Each row is a point on a tangle of strands that fork, close into loops and nearly touch. The rows are in no order.
Points whose rows are less than 5.68 apart are linked; no others are. Some points are linked to none.
q311: +1.53,-1.07,+1.44,+2.90,-0.05,-1.02,-0.28,+0.45,-1.36,-4.80,+1.48,+2.17,-1.56,-0.11,+0.48,-0.78,-2.57,-3.62,+1.98,+1.40,-0.77
q908: +0.03,+1.04,+1.00,-1.90,+0.25,+1.01,+0.68,-1.37,+1.00,+0.13,-1.71,-0.19,+2.03,+3.23,+0.01,-0.07,+1.29,+0.54,-2.96,+0.74,-0.28
q996: +0.34,+1.01,+2.40,-1.82,-0.45,+1.15,+0.46,-0.76,-0.69,-1.44,-0.50,+0.37,+2.55,+2.30,+1.21,-0.12,+2.15,+0.10,-0.75,+0.70,+0.65
q870: -0.90,+1.49,+0.77,+0.03,+0.86,-0.71,+2.39,+2.97,+2.45,+0.39,-0.75,+4.64,-0.32,-0.54,+1.24,-1.08,+3.16,+1.51,-0.66,+2.08,+3.57
q393: -1.73,-0.69,-0.48,+0.49,+0.56,-0.76,-1.05,+0.51,+2.52,-0.41,-0.85,+0.37,+2.83,-0.40,+0.98,+0.13,-1.93,+1.68,+0.94,-0.83,+0.08
q700: -0.17,+2.48,+0.17,+0.98,-0.54,-2.48,-0.63,+1.54,+0.04,-0.94,+1.47,+3.87,-4.29,-0.48,+1.45,+2.54,-2.03,+3.19,-3.08,-0.16,+2.38
q366: -0.21,+1.01,+0.13,+1.08,-2.91,-1.88,+1.49,-0.88,-1.38,-1.60,+0.49,+3.24,-0.48,+2.02,+0.38,+1.55,+0.61,+0.44,-3.37,-0.07,+1.33
q669: +2.60,+0.45,+2.04,-0.17,+0.01,-0.37,+0.37,-0.09,-0.41,-3.89,+1.34,+0.33,+0.35,+1.68,+1.09,-1.39,-2.05,-1.75,-1.32,+1.31,-3.12
q655: +0.38,-1.67,-1.81,-1.16,-0.14,+2.49,-2.13,-1.08,-0.01,+3.19,+0.11,-7.34,+1.31,-2.09,-2.20,-1.27,-0.36,-1.54,+3.44,+0.21,-1.39
q679: +0.49,-0.32,-0.04,-0.45,+1.37,+2.44,+0.95,-1.89,+0.33,+4.09,-4.07,-2.33,+0.22,+3.05,-1.95,-0.36,+0.60,-0.59,-2.83,-0.13,+0.19
q194: -0.97,+1.04,-0.86,-2.63,-1.12,+1.83,+1.04,-0.71,+0.44,+1.20,-2.75,+0.50,+1.60,-0.39,-0.04,-1.29,+1.26,-1.00,+0.37,-0.55,-0.18
q39: -1.97,-1.51,-0.42,-2.42,-0.20,+2.22,-0.65,+1.00,-1.31,-0.41,+1.37,+0.04,+0.80,-1.23,+0.15,+0.81,+6.04,+0.76,+3.81,+1.26,+2.78
q124: -1.21,-3.96,-0.92,-1.64,+1.25,+3.44,-2.63,-0.04,-1.33,+0.01,+0.07,-3.56,+0.11,-0.61,-0.40,+1.40,+2.82,+2.05,+4.34,-0.18,+0.58
q571: +2.42,+2.56,+0.71,+0.53,-2.36,-1.33,+0.66,-2.27,-0.80,-2.18,+2.25,-0.25,-3.13,+2.37,+0.23,+0.37,-4.84,+0.99,-4.92,-1.08,-3.32
q201: -1.03,-0.65,-0.91,-3.40,+3.06,+2.59,-0.26,-0.23,+1.81,+3.61,-1.97,-2.70,+2.33,+0.73,-1.79,-0.69,+3.64,+0.27,+0.21,+0.69,-1.08
q807: +1.94,-1.33,+1.18,+2.19,+0.43,+0.57,-1.42,-3.36,-0.97,-2.86,+0.97,-3.86,-0.68,+1.58,-1.95,-0.89,-3.90,-4.71,+0.75,+1.93,-3.29
q753: +3.18,+0.59,+0.48,+0.09,-1.09,+0.22,+0.91,-2.51,-0.72,-0.20,-1.05,-2.73,-0.04,+2.09,-1.51,-1.60,-3.69,-0.56,-2.80,+2.16,-2.21
q397: -1.37,-1.54,-1.19,-0.44,+1.91,+2.04,+1.09,-0.54,+0.72,+3.12,-4.02,+0.27,+0.46,+1.93,-1.56,+0.52,+1.42,+0.17,-1.48,-1.23,-0.08
q894: +2.92,-1.11,+1.62,-1.93,-0.04,+3.64,-1.78,-2.51,-2.35,-0.24,-0.16,-6.04,-0.69,+2.01,-0.98,-0.89,-0.18,-1.40,+0.45,+2.90,-0.42
q209: +1.00,-2.61,-0.69,+2.77,+1.25,-2.18,-0.90,-2.82,-1.48,+0.40,-0.86,-2.00,+0.47,-0.72,-1.83,+0.60,-4.75,-1.17,+0.59,-0.22,-3.26
q497: +0.07,-3.37,-1.70,-0.50,+0.77,+2.09,-0.62,-1.96,-2.34,+1.15,-2.69,-3.05,+0.09,-0.28,-2.14,+0.60,-0.59,+0.54,+2.27,+0.89,-0.37
q78: -0.57,-2.40,-0.56,+3.45,-0.63,-0.92,+0.36,+2.28,-1.72,-1.85,+1.45,+1.22,+0.61,-2.42,+0.15,+0.07,+0.16,-0.75,+4.61,-0.64,+1.72
q321: +0.61,+2.17,+0.47,-0.54,+0.32,-2.39,-0.05,+2.53,+0.70,-1.04,+1.50,+3.06,+0.31,-1.84,+2.26,-0.75,-1.00,-0.02,-0.46,-1.04,-1.30
q346: -0.30,-0.98,-2.26,+1.29,-0.75,-2.40,+0.03,-0.18,-0.92,+0.13,-0.34,+1.04,+0.40,-2.06,-0.09,+0.33,-2.88,-0.51,+0.21,-1.76,-2.22
q370: -1.50,+0.48,-0.57,-1.71,+1.50,+0.17,+1.98,+2.06,+2.48,+0.86,-2.29,+4.00,+0.49,+0.21,+0.23,-0.88,+2.47,+1.14,-0.74,+1.42,+1.01
q772: -1.54,+0.03,-1.99,+0.25,-0.15,-0.03,+2.14,+1.87,+0.08,+2.18,-1.99,+2.50,+0.79,-1.34,-0.17,+0.00,+2.07,+0.56,+0.86,-3.92,-0.35
q107: +0.12,-3.35,+0.05,+0.64,+0.36,+1.44,-1.46,-0.09,-2.81,-3.46,+0.73,-0.78,-0.69,-0.99,-0.11,+0.09,-0.44,-2.07,+4.48,+2.06,+0.17
q300: -1.38,-0.67,-1.00,-1.77,-2.47,+0.39,-0.90,-2.39,-1.17,-1.36,+0.79,-1.73,+2.64,-0.64,-0.07,-0.09,+0.68,-2.57,+0.74,+0.64,-1.04
q566: -0.08,-0.11,+1.42,+1.93,+0.74,-1.15,+2.08,+3.17,+0.55,+0.71,+1.49,+2.27,+0.66,-1.32,+0.71,-1.75,+5.36,+1.18,+1.53,+2.08,+6.00
q537: +0.28,+2.28,+0.66,+0.37,-1.74,-1.71,-0.54,-0.83,-1.20,+0.05,+0.19,+1.10,-1.41,+0.69,+1.97,+1.73,-2.18,+0.17,-3.52,-3.77,-1.35
q519: +0.95,+1.31,+0.82,-2.45,+1.31,-0.43,+1.68,+2.00,+0.83,+0.08,-1.73,+2.94,+0.49,+0.36,+1.01,-1.21,+1.48,+1.08,-1.66,+1.10,-0.73
q609: -0.72,-1.86,-1.30,+3.03,-1.11,-2.30,+0.02,+0.54,-1.52,-1.36,+0.88,+1.68,+0.29,-2.53,+0.14,+0.25,-2.34,-1.48,+2.80,-1.78,-0.71
q237: -2.27,-1.84,-2.08,-2.34,+0.24,+4.57,-0.71,-2.08,-0.13,+3.05,-2.58,-2.87,-0.12,+0.46,-2.11,+0.76,+3.50,+0.07,+1.63,-1.06,+1.01
q750: -1.49,-1.18,-1.41,+0.37,+2.10,+0.96,+1.16,+0.23,+2.07,+1.84,-4.28,+2.63,-0.91,+1.48,-1.08,+0.61,-0.35,+1.61,-1.43,-0.62,+0.57
q709: -2.65,-2.01,-2.07,-0.89,+0.81,+2.79,+0.73,-1.12,+0.33,+2.51,-3.07,-0.33,+0.78,+1.41,-2.14,+0.89,+3.42,-0.36,+0.06,-1.00,+0.42
q126: +2.27,-0.94,+1.32,+2.78,+1.01,-1.30,-1.16,-3.32,-0.04,-2.68,+0.90,-2.37,-0.65,+1.85,-1.41,-0.42,-5.71,-2.69,-0.58,+1.37,-3.40
q827: -2.65,+0.41,-0.13,+0.71,+0.95,-1.18,-0.48,+1.64,+2.83,+0.68,-0.44,+2.41,+2.14,+0.05,+1.26,+1.15,+0.65,+2.56,-0.10,-1.90,+1.30
q168: +1.39,+2.39,+1.20,-0.22,-1.02,-1.44,-0.50,-0.98,-0.66,+0.11,+0.84,-0.47,+0.57,+0.97,+1.83,+0.26,-2.10,-0.95,-3.46,-3.21,-2.97
q41: +0.52,+1.06,+0.17,+2.87,-1.08,-4.24,+0.40,+2.58,-0.61,-0.77,+3.54,+3.33,-1.20,-1.27,+1.52,+0.57,+0.08,+0.11,-1.31,+0.02,+2.97
q681: -0.22,-2.11,-0.20,+1.79,-0.20,+0.39,+0.57,+2.94,-2.11,-1.50,+2.05,+0.57,+0.76,-2.60,+0.42,-0.59,+2.63,-0.78,+5.34,+0.15,+2.28
q692: +0.61,-2.10,-0.65,+1.26,+1.11,-0.81,-1.30,-0.67,-0.90,-2.25,+1.22,-1.58,+1.07,-0.97,-0.66,-0.81,-2.49,-4.15,+1.94,+0.08,-3.72
q909: +1.18,-2.82,-0.87,+1.30,+1.43,-0.22,-1.62,-1.20,-1.10,-0.07,+0.12,-3.80,+1.17,-0.71,-1.45,-0.69,-3.43,-2.46,+1.94,+0.67,-3.22
q45: +0.77,+3.21,+0.10,-0.29,-2.08,-1.85,-0.81,-1.97,-0.91,-1.73,+2.11,+0.62,-4.26,+0.62,+0.78,+2.20,-5.02,+1.82,-4.71,-1.19,-2.48
q273: +1.80,-1.20,+1.49,-1.68,+1.42,+2.79,-3.01,-1.41,-0.54,-3.04,+2.60,-5.02,-0.52,+0.99,-0.75,-1.64,+0.03,-4.74,+2.17,+2.83,-3.19
q502: -0.94,-0.37,+1.69,-1.40,+2.51,+0.60,+1.35,+3.40,+0.16,+0.44,+0.54,+1.40,+2.02,-1.05,+0.78,-0.33,+6.53,+1.63,+3.55,+0.84,+1.32
q61: -1.81,-1.09,-1.28,-2.29,-1.37,+1.10,-0.93,-1.72,-1.45,+0.24,+0.35,-1.82,+2.84,-0.26,-0.32,+0.97,+3.12,-1.26,+1.07,+0.01,-0.30
q510: -2.33,+0.20,-1.76,+0.22,-0.19,+0.60,+2.93,+2.72,+0.84,+2.11,-0.93,+3.04,+0.85,-1.41,-0.71,+0.01,+4.44,+0.26,+1.99,-2.89,+1.49
q602: -0.59,+0.57,-1.04,+0.48,-0.62,-1.23,+1.09,-2.28,+0.21,+0.60,-2.42,+3.41,-3.09,+1.94,-1.06,+2.19,-2.01,+1.98,-4.35,-0.08,+0.26
q281: -1.57,-2.50,-2.19,-0.33,+0.93,+2.85,+0.48,+1.17,+0.88,+0.65,-2.31,-1.57,+1.65,-1.25,-1.31,+0.08,+1.41,+2.20,+4.06,-1.31,+0.11
q746: +1.64,+2.05,+1.07,-0.62,-0.27,-0.84,-0.13,-1.13,-0.10,+2.29,-0.56,-2.18,+1.75,+1.26,+0.90,-0.68,-1.59,-1.02,-3.39,-2.31,-2.73
q841: -1.38,+2.80,-0.04,-1.04,+0.91,-0.80,+0.96,+1.62,+1.88,+1.66,-0.55,+4.78,-2.59,+0.98,+0.93,+1.58,+1.73,+1.24,-4.35,-2.08,+0.55
q388: +0.02,+1.99,+0.62,+3.39,+0.80,-3.23,+0.81,+3.62,+2.59,+2.24,+3.29,+2.50,-1.28,-2.61,+1.72,-1.22,+1.92,+2.50,-0.26,-0.72,+6.56
q171: -0.86,-1.31,-1.74,-4.30,+0.74,+4.41,-2.14,-1.42,-0.29,+3.46,-0.90,-4.18,-0.66,-0.21,-1.67,+0.30,+4.60,+0.30,+1.68,-0.29,+0.07
q125: -0.56,-1.76,-1.38,-1.37,+1.06,+3.03,-0.36,+0.78,+0.51,+0.90,-1.33,-3.57,+2.14,-1.92,-0.78,-1.16,+0.73,+0.96,+4.66,-1.60,-1.16
q912: +1.40,+3.08,+2.01,-1.45,-1.39,-0.09,+1.05,-1.11,+0.90,-1.48,+0.47,+1.15,-0.61,+3.42,+1.19,-0.13,-1.30,+2.07,-4.64,-0.36,-1.17
q612: -1.75,+1.48,-1.61,+2.27,-0.25,-1.42,+2.31,+3.93,+2.74,+2.38,+0.59,+4.39,-1.26,-2.94,+0.24,-0.41,+2.09,+1.86,+1.13,-2.67,+3.89
q144: +0.94,+0.46,+1.23,+3.35,-1.46,-2.30,-0.05,+0.25,-1.14,-4.42,+2.32,+3.01,-2.31,-0.34,+1.02,+0.05,-3.64,-2.38,+0.42,+0.37,+0.20
q374: -2.13,+2.34,-2.05,+0.47,-1.13,-2.61,-0.13,+2.21,+1.18,+1.35,+1.11,+3.85,-2.63,-2.64,+1.15,+1.80,-1.11,+1.73,-1.42,-2.87,+1.13
q403: -0.90,+1.49,-1.49,+0.46,+0.41,-1.70,-1.37,-1.03,+0.37,+2.28,-1.76,+0.83,-3.08,-0.45,+0.09,+2.42,-4.53,+2.59,-3.47,-3.10,-1.08
q276: +2.73,+0.82,+1.92,+1.30,-1.52,-0.32,+0.97,-1.48,-0.67,-5.11,+2.59,+0.27,-1.21,+2.89,+0.26,-1.30,-3.26,-1.95,-1.61,+1.34,-3.31
q954: +1.45,-2.57,+0.44,+1.18,+0.11,-0.30,-0.25,+0.03,-2.71,-4.38,+1.10,+0.73,-0.68,-0.10,-0.20,-0.51,-0.84,-2.77,+2.23,+2.77,-1.17
q646: +1.40,+0.77,+1.26,+2.39,-1.73,-2.43,-0.51,-1.63,-1.56,-3.33,+1.31,+2.49,-3.28,+0.40,+0.64,+1.34,-5.42,-0.18,-1.31,-0.55,-0.93
q760: -1.24,-0.40,-1.22,+1.46,-2.76,-2.03,+1.35,-1.68,-1.90,-1.30,-0.15,+2.81,+0.22,+0.46,-0.55,+1.64,+0.78,-0.32,-1.50,+0.88,+1.98
q804: +0.92,-0.22,+1.06,-3.47,+2.43,+2.67,-1.13,-0.42,+0.15,+2.48,-1.17,-4.54,+1.97,+1.19,-0.55,-1.04,+2.67,+0.19,+0.42,+1.61,-0.89
q86: -0.29,+0.40,+2.56,+0.72,+1.30,-0.21,+2.05,+3.52,+0.00,+0.40,+0.83,+2.14,+1.42,-1.61,+1.56,-1.22,+5.42,+1.11,+3.69,+0.52,+4.00
q415: +0.63,-0.56,+0.98,-1.47,+0.39,-0.27,+0.72,+2.08,-1.69,-1.88,+1.36,+1.47,+1.64,-0.93,+0.96,-0.74,+2.88,-1.30,+2.00,+1.57,-0.06
q564: -3.14,+1.79,+0.42,+0.59,+1.38,-0.94,+0.50,+2.72,+3.93,+1.69,-0.03,+3.86,+1.04,+0.05,+1.34,+1.19,+2.53,+2.29,-0.06,-2.70,+2.00
q544: +0.45,-2.84,+0.17,-1.22,+0.94,+3.15,-2.57,-0.62,-1.56,-1.76,+0.33,-3.47,+0.11,-0.72,+0.19,-0.64,-0.36,-1.58,+4.38,+1.31,-0.64
q399: -2.95,-1.69,-1.21,-2.11,+0.75,+2.56,+0.00,+2.01,+1.31,+0.13,+1.00,-0.50,+1.23,-1.87,-0.70,+0.81,+6.53,+2.56,+5.22,+0.50,+2.03
q773: -0.18,-1.44,-0.09,+0.20,+0.68,-0.58,-1.05,+1.02,-0.48,-1.95,+1.98,-0.87,+2.73,-1.23,+0.55,-0.77,+0.07,-2.92,+2.77,-0.81,-2.87
q899: +0.68,-2.15,-1.40,-2.95,+0.52,+4.16,-3.17,-1.99,-1.42,+4.20,-0.78,-6.44,-2.05,-0.06,-2.24,+0.06,+2.30,+0.47,+1.34,+0.99,+0.50
q342: -1.56,+0.33,-1.75,+2.07,-0.09,-0.47,+3.08,+3.76,+1.65,+1.89,+0.08,+3.45,+0.42,-2.47,-0.84,-0.54,+4.13,+1.41,+2.51,-2.44,+3.26
q464: +1.62,-1.47,+1.06,-0.79,-0.99,+2.33,-0.48,-3.28,-3.03,-1.17,-1.04,-3.53,+0.30,+2.25,-0.93,-0.18,-0.79,-1.21,-0.26,+1.68,-0.30
q563: +2.95,+1.57,+1.50,+1.46,-2.14,-0.71,+0.96,-2.62,-0.86,-3.54,+2.04,-0.40,-2.41,+2.63,+0.02,-0.70,-4.89,-0.91,-2.97,-0.16,-3.61
q749: +0.00,+0.87,-0.14,+1.60,-1.21,-2.91,-0.55,-0.16,-0.48,-1.81,+0.92,+3.37,-2.81,-0.44,+0.99,+1.96,-3.74,+1.65,-2.15,+0.17,+0.55
q825: +2.35,+0.55,-0.24,-0.02,-0.14,-1.38,+0.34,-1.66,-0.13,+0.12,-1.45,-0.73,-0.68,+1.42,-0.75,-0.68,-4.30,+0.51,-3.07,+0.98,-2.08
q824: +3.63,-0.03,+0.85,+1.65,-1.04,-0.18,-0.08,-3.02,-1.26,+1.75,+1.03,-6.86,-0.38,+1.24,-3.69,-1.35,-3.22,-2.98,-1.08,+4.23,-1.87
q812: -0.65,-0.74,-0.99,+1.60,-3.27,-2.14,+0.58,-1.75,-2.30,-2.82,+1.17,+2.06,+0.23,-0.60,-0.32,+0.74,-0.97,-1.87,+0.06,+1.37,+0.60
q218: +2.51,+1.29,+2.06,-1.66,+0.53,+0.57,-0.31,-0.10,+0.95,-2.37,+0.52,-1.66,+1.44,+0.85,+1.15,-2.56,-2.21,-2.14,-0.36,+1.55,-3.24
q648: +1.63,-2.43,+0.39,-2.48,+0.90,+3.27,-3.24,-1.76,-2.48,+1.41,+0.49,-6.25,-0.49,+0.58,-0.84,-0.10,+1.57,-0.67,+1.37,+1.27,-0.68
q87: +1.19,-0.96,+0.58,+2.67,+0.42,-2.03,-1.77,-2.45,+0.15,-1.38,+0.15,-0.95,-0.37,+0.34,-0.29,+0.37,-6.37,-1.00,-0.48,-0.21,-2.43
q759: -1.72,+1.62,-1.21,-0.38,+0.46,-0.34,+0.72,-0.91,+2.09,+1.71,-1.88,+4.12,-3.62,+2.00,-0.45,+2.25,-0.67,+1.02,-5.58,-1.35,+0.07
q724: -1.18,-2.67,+0.21,-1.67,+0.00,+3.53,-2.68,-0.18,-1.42,-1.42,+0.80,-2.88,+0.43,-1.23,+0.47,+0.51,+1.84,+0.14,+5.16,+0.19,+0.78
q363: +0.81,+3.36,+1.45,-0.21,-0.33,-2.12,-0.10,+2.69,+0.59,-1.22,+1.76,+3.91,-3.07,-0.16,+2.82,+0.87,-0.85,+2.74,-2.87,-0.13,+1.55
q976: -0.69,+1.88,+0.49,+0.71,-2.03,-1.82,+0.10,-0.16,-1.06,-0.21,+0.63,+2.84,-0.66,+1.27,+1.72,+2.00,-0.13,+0.61,-3.53,-2.64,+0.50
q957: -0.40,-1.57,-2.10,-1.67,+0.54,+3.41,-1.32,-0.29,+0.13,+3.11,-0.87,-6.02,+1.51,-1.88,-1.88,-0.99,+1.18,+0.21,+3.90,-1.80,-1.18
q783: +2.90,-0.11,+0.11,+0.75,-0.77,-0.22,+0.41,-3.11,-1.53,+2.06,-1.15,-5.04,+0.38,+1.47,-2.51,-1.04,-3.05,-1.50,-2.12,+2.26,-1.68
q799: +1.53,+1.16,+2.64,-2.16,-1.27,+1.59,+1.36,-0.39,-1.54,-3.25,+0.68,+0.29,+1.16,+2.18,+1.20,-1.09,+1.89,-0.73,-0.33,+2.09,-0.03
q175: +0.65,-2.32,+0.77,-0.95,-0.12,+1.83,-0.88,-1.72,-2.30,-2.21,-0.84,-1.91,+0.74,+1.91,-0.19,+0.55,+0.27,-0.04,+0.64,+2.37,+0.33
q534: +1.74,+1.95,+0.95,-1.37,+0.68,-0.39,-0.10,-0.74,+0.64,+3.38,-0.84,-3.62,+2.75,+1.32,-0.43,-1.43,-0.23,-1.18,-2.98,-0.27,-2.43
q877: -2.10,+1.83,-1.45,+2.18,-0.84,-2.26,+0.58,+2.62,+2.12,+1.44,+0.92,+4.42,-2.29,-2.39,+1.13,+0.97,+0.03,+2.14,-0.52,-1.58,+4.24
q717: -1.33,-1.78,-1.23,+0.67,+0.63,-0.09,-0.93,-0.94,+1.01,+0.79,-1.77,-1.58,+2.74,+0.36,-0.49,+0.41,-1.84,+1.16,+0.64,-0.60,-0.43
q535: +1.05,+2.32,+2.40,+0.30,-1.45,-2.02,+0.99,+1.73,+0.81,-3.30,+2.50,+3.34,+0.07,-0.29,+2.56,-1.49,+0.33,-0.15,-0.18,+2.13,+2.08
q761: -4.02,+1.16,-1.14,+0.35,+0.78,+1.42,+1.80,+0.87,+4.47,+3.13,-2.03,+4.51,-1.44,+0.48,-0.30,+1.05,+1.61,-0.24,-1.25,-4.32,+0.96
q748: +1.47,+0.66,-1.03,+0.05,-0.74,-2.16,+0.82,-2.20,-0.65,-0.29,-1.19,+1.57,-2.31,+1.41,-1.19,+0.94,-3.71,+1.85,-4.37,+0.66,-2.03
q333: -0.19,+3.89,-0.23,-1.35,-1.72,-0.65,-0.35,-0.81,+0.02,-0.59,+0.82,+2.09,-4.80,+0.82,+0.89,+2.38,-2.92,+2.76,-5.51,-1.23,-0.48
q991: -0.90,-0.82,-0.51,+0.62,-2.89,-0.69,-0.28,-1.96,-1.61,-2.58,+1.04,-0.03,+1.59,-0.39,+0.40,+0.30,-0.74,-2.79,+0.76,+0.54,-0.39
q993: +0.87,-0.48,+0.20,+0.93,+0.15,-1.99,+0.21,+0.23,-0.12,-1.87,-1.24,+3.18,-1.47,+0.16,+0.81,+0.48,-3.37,+1.89,-1.00,+1.40,+0.72
q417: +0.20,+2.43,+1.94,+0.07,-0.21,-2.00,+1.06,+3.03,+1.88,-1.26,+1.37,+3.78,+0.22,-1.12,+2.43,-1.38,+1.39,+1.29,-0.20,+1.80,+3.22
q848: +0.55,+0.79,+0.68,+3.30,+0.55,-3.06,+1.65,+3.58,+1.61,+1.31,+3.10,+2.08,+0.54,-2.71,+1.21,-2.05,+3.43,+1.17,+1.11,+0.26,+5.82
q808: -1.06,+3.86,+1.47,+0.84,+0.91,-2.17,+1.14,+3.05,+2.54,+1.92,+2.03,+4.80,-2.63,-0.01,+1.66,+0.82,+3.62,+1.72,-2.85,-0.77,+5.06
q155: +1.03,-0.26,+1.71,-3.09,+1.60,+2.25,-1.27,-0.16,-0.22,-0.34,-0.24,-3.38,+2.56,+0.41,+0.68,-1.51,+1.19,-0.55,+1.66,+1.73,-1.52
q858: +0.56,+3.22,+2.28,-0.55,-1.07,-0.67,-0.43,+0.46,+1.39,-2.57,+1.14,+2.38,-1.23,+1.28,+2.75,+0.56,-2.61,+2.02,-3.06,-0.32,+0.31
q989: +0.17,-0.69,+1.39,-3.13,+1.72,+0.99,-0.43,+1.89,-0.86,-1.48,+1.69,-0.51,+1.89,-1.57,+1.30,-0.98,+4.02,-0.63,+4.45,+1.41,-1.13
q383: +1.26,+0.69,+0.35,-1.73,+0.90,-1.06,+0.33,+1.49,+0.69,-0.57,-0.89,+1.55,+0.94,-0.06,+1.24,-1.26,-1.15,+0.77,-1.56,+0.71,-2.12
q294: +2.94,+1.61,+1.04,+3.02,-1.74,-2.33,-0.13,-3.79,-0.81,+1.96,+0.19,-4.25,-1.51,+0.99,-1.28,-0.10,-5.74,-1.37,-3.78,-0.54,-3.04
q638: +1.33,+1.28,+2.61,+1.19,-0.99,-1.79,+1.07,+2.24,+0.13,-3.64,+3.75,+2.55,+0.28,-1.10,+1.99,-2.02,+1.41,-2.43,+1.58,+2.66,+1.98
q910: -2.42,-1.88,-2.04,+1.03,+1.41,+2.08,+2.09,+2.48,+2.80,+0.55,-2.62,+0.97,+0.98,-1.08,-1.16,+0.19,+2.15,+3.14,+3.75,-1.40,+1.73
q548: +1.01,+2.33,+1.13,-1.51,-0.37,+0.67,+0.95,-1.81,+1.35,+0.60,-1.44,+0.03,+0.11,+3.75,-0.02,-0.21,-0.57,+1.19,-5.39,+0.00,-1.20
q236: -0.54,-0.79,+0.52,-2.68,+2.60,+0.82,+0.79,+2.81,+0.01,+0.61,+0.31,+0.07,+2.79,-1.53,+0.53,-0.59,+4.70,+1.27,+3.76,-0.07,-1.30
q472: +1.85,+0.40,+0.88,+0.14,-0.59,+2.14,-1.20,-1.79,-0.47,+4.68,-1.04,-7.55,+0.70,+1.49,-2.72,-0.80,-0.28,-1.37,-0.45,+3.05,+1.44
q456: +1.75,-1.06,+1.61,+0.19,+0.43,+2.09,-1.99,-2.50,-0.73,-3.58,+1.97,-4.18,+0.14,+2.04,-0.98,-0.98,-1.58,-4.70,+1.02,+2.32,-2.70
q24: -0.79,-0.95,-0.46,-2.66,+2.71,+1.29,+0.40,+1.47,+0.58,+1.60,-1.34,-0.60,+2.89,-0.25,-0.19,-0.44,+3.82,+1.00,+1.72,-0.19,-1.31
q785: -3.21,-1.54,-1.24,+0.18,+1.44,+2.58,+2.28,+3.00,+2.77,+0.76,-0.46,+1.20,+1.23,-1.23,-1.53,+0.41,+5.80,+2.63,+4.49,-0.31,+2.72
q173: +1.27,-3.22,+0.00,+0.49,+0.35,+2.15,-3.47,-3.31,-2.51,-0.65,+1.39,-6.46,-1.26,-0.36,-1.94,+0.11,-1.42,-3.88,+3.06,+1.42,-1.98
q517: -0.95,-1.65,-1.67,+1.29,+1.44,-1.29,+0.44,+0.49,+0.97,+0.39,-2.94,+2.96,-0.85,+0.05,-0.56,+1.03,-2.28,+2.66,-0.55,+0.63,+0.75
q67: -2.67,-2.04,-2.09,-2.10,-1.07,+1.63,-0.44,-0.30,-1.25,+0.07,+0.09,+0.07,+1.26,-0.31,-1.01,+1.27,+4.73,-0.01,+1.82,+1.37,+1.95
q189: -0.83,-1.87,+0.03,+0.40,+0.07,+0.41,+0.43,+3.06,-0.31,-1.45,+2.75,+0.21,+0.71,-3.49,+0.27,-1.31,+4.28,+0.11,+5.63,+2.30,+3.53
q659: -0.80,-0.62,-2.44,+0.43,-0.89,-0.93,+1.18,+0.98,-0.94,+1.28,-1.58,+1.44,+0.81,-1.77,-0.19,+0.00,+0.10,-0.13,+0.96,-2.67,-1.35
q834: +0.25,-0.21,+0.59,+0.05,+0.16,-1.47,-0.04,+2.17,-0.83,-1.61,+1.45,+1.46,+1.99,-1.44,+1.71,-0.71,+0.69,-1.50,+1.64,-0.75,-1.10
q32: +1.13,+1.86,-0.15,+1.53,-1.00,-2.78,-1.45,-3.18,-0.22,+1.90,-0.10,-2.31,-2.44,-0.21,-0.06,+1.34,-6.21,+0.32,-3.94,-2.14,-2.69
q634: +0.21,+3.79,+1.29,+1.51,+0.36,-3.34,+0.39,+3.27,+2.10,+1.71,+3.86,+3.36,-2.74,-1.65,+2.19,-0.01,+1.91,+1.81,-2.53,-0.39,+5.78
q948: -1.70,-1.48,-1.09,+0.97,+0.14,-0.41,+1.09,+2.34,+0.53,-0.56,-0.27,+2.38,+1.25,-1.14,+0.11,+0.03,+2.42,+1.27,+2.11,+1.27,+2.89
q474: -2.28,+1.98,-2.14,+0.39,-0.68,-1.80,-0.71,+0.55,+0.55,+1.68,-0.72,+3.22,-3.57,-1.60,+0.60,+2.67,-1.85,+1.84,-2.86,-3.16,+0.05
q178: +1.48,-0.47,+0.29,+0.66,-0.21,+0.98,-0.98,-2.12,-0.67,+3.29,-1.58,-6.06,+1.77,+0.98,-1.90,-0.69,-1.70,-1.25,-0.62,+1.16,-0.40
q81: -3.71,+2.61,+0.29,+0.25,+1.11,-0.08,+1.66,+2.34,+4.65,+2.72,-0.21,+5.09,-1.12,-0.14,+0.78,+1.00,+3.17,+0.82,-0.42,-3.31,+2.85
q60: +0.25,-2.12,+0.38,+0.17,+0.06,+1.10,+0.13,-0.27,-2.08,-2.00,-1.89,+0.81,+0.37,+1.14,+0.20,+0.33,+0.22,+0.80,+0.80,+2.26,+1.73
q907: +0.25,+1.26,-0.96,+0.93,-0.29,-1.57,-1.53,-1.19,+0.64,+1.95,-1.39,-0.82,-1.46,-1.11,+0.66,+0.65,-5.76,+0.92,-1.88,-3.08,-1.61
q26: +1.75,+0.96,+1.19,-2.89,-0.40,+1.93,-0.69,-1.37,-0.39,-0.34,+0.24,-3.58,+2.10,+0.39,+0.17,-2.25,-0.03,-2.40,+0.58,+1.55,-2.06
q69: -2.35,+0.66,-2.24,+0.61,-0.73,+0.02,+0.40,-2.38,+1.96,+3.73,-3.58,+0.21,-0.41,+0.54,-1.17,+1.01,-1.46,-0.19,-3.35,-3.27,-0.65
q838: -0.21,-0.87,-1.24,+0.52,+0.15,+0.27,-0.70,-1.90,+0.96,+3.25,-2.43,-3.75,+2.42,+0.49,-1.37,-0.22,-1.62,+0.02,-0.69,-0.40,-0.76

How many points has the smallest loop of links through each point below? Write none if it is on no loop.
q519 => none
q772 => none
q107 => none

A tip is a point with one link. Name the tips that can be reached along the links from each point below, in the order of the rows.
q858 => q679, q124, q799, q60
q519 => q273, q333, q808, q638
q32 => q294, q189
q564 => q841, q824, q761, q472

A fork is a point with three links, a tip a point with one. Leave the first point through the second and follow the links. Name the first fork or tip that comes.
q201, q804 => q333
q175, q464 => q397
q342, q510 => q189
q877, q374 => q294
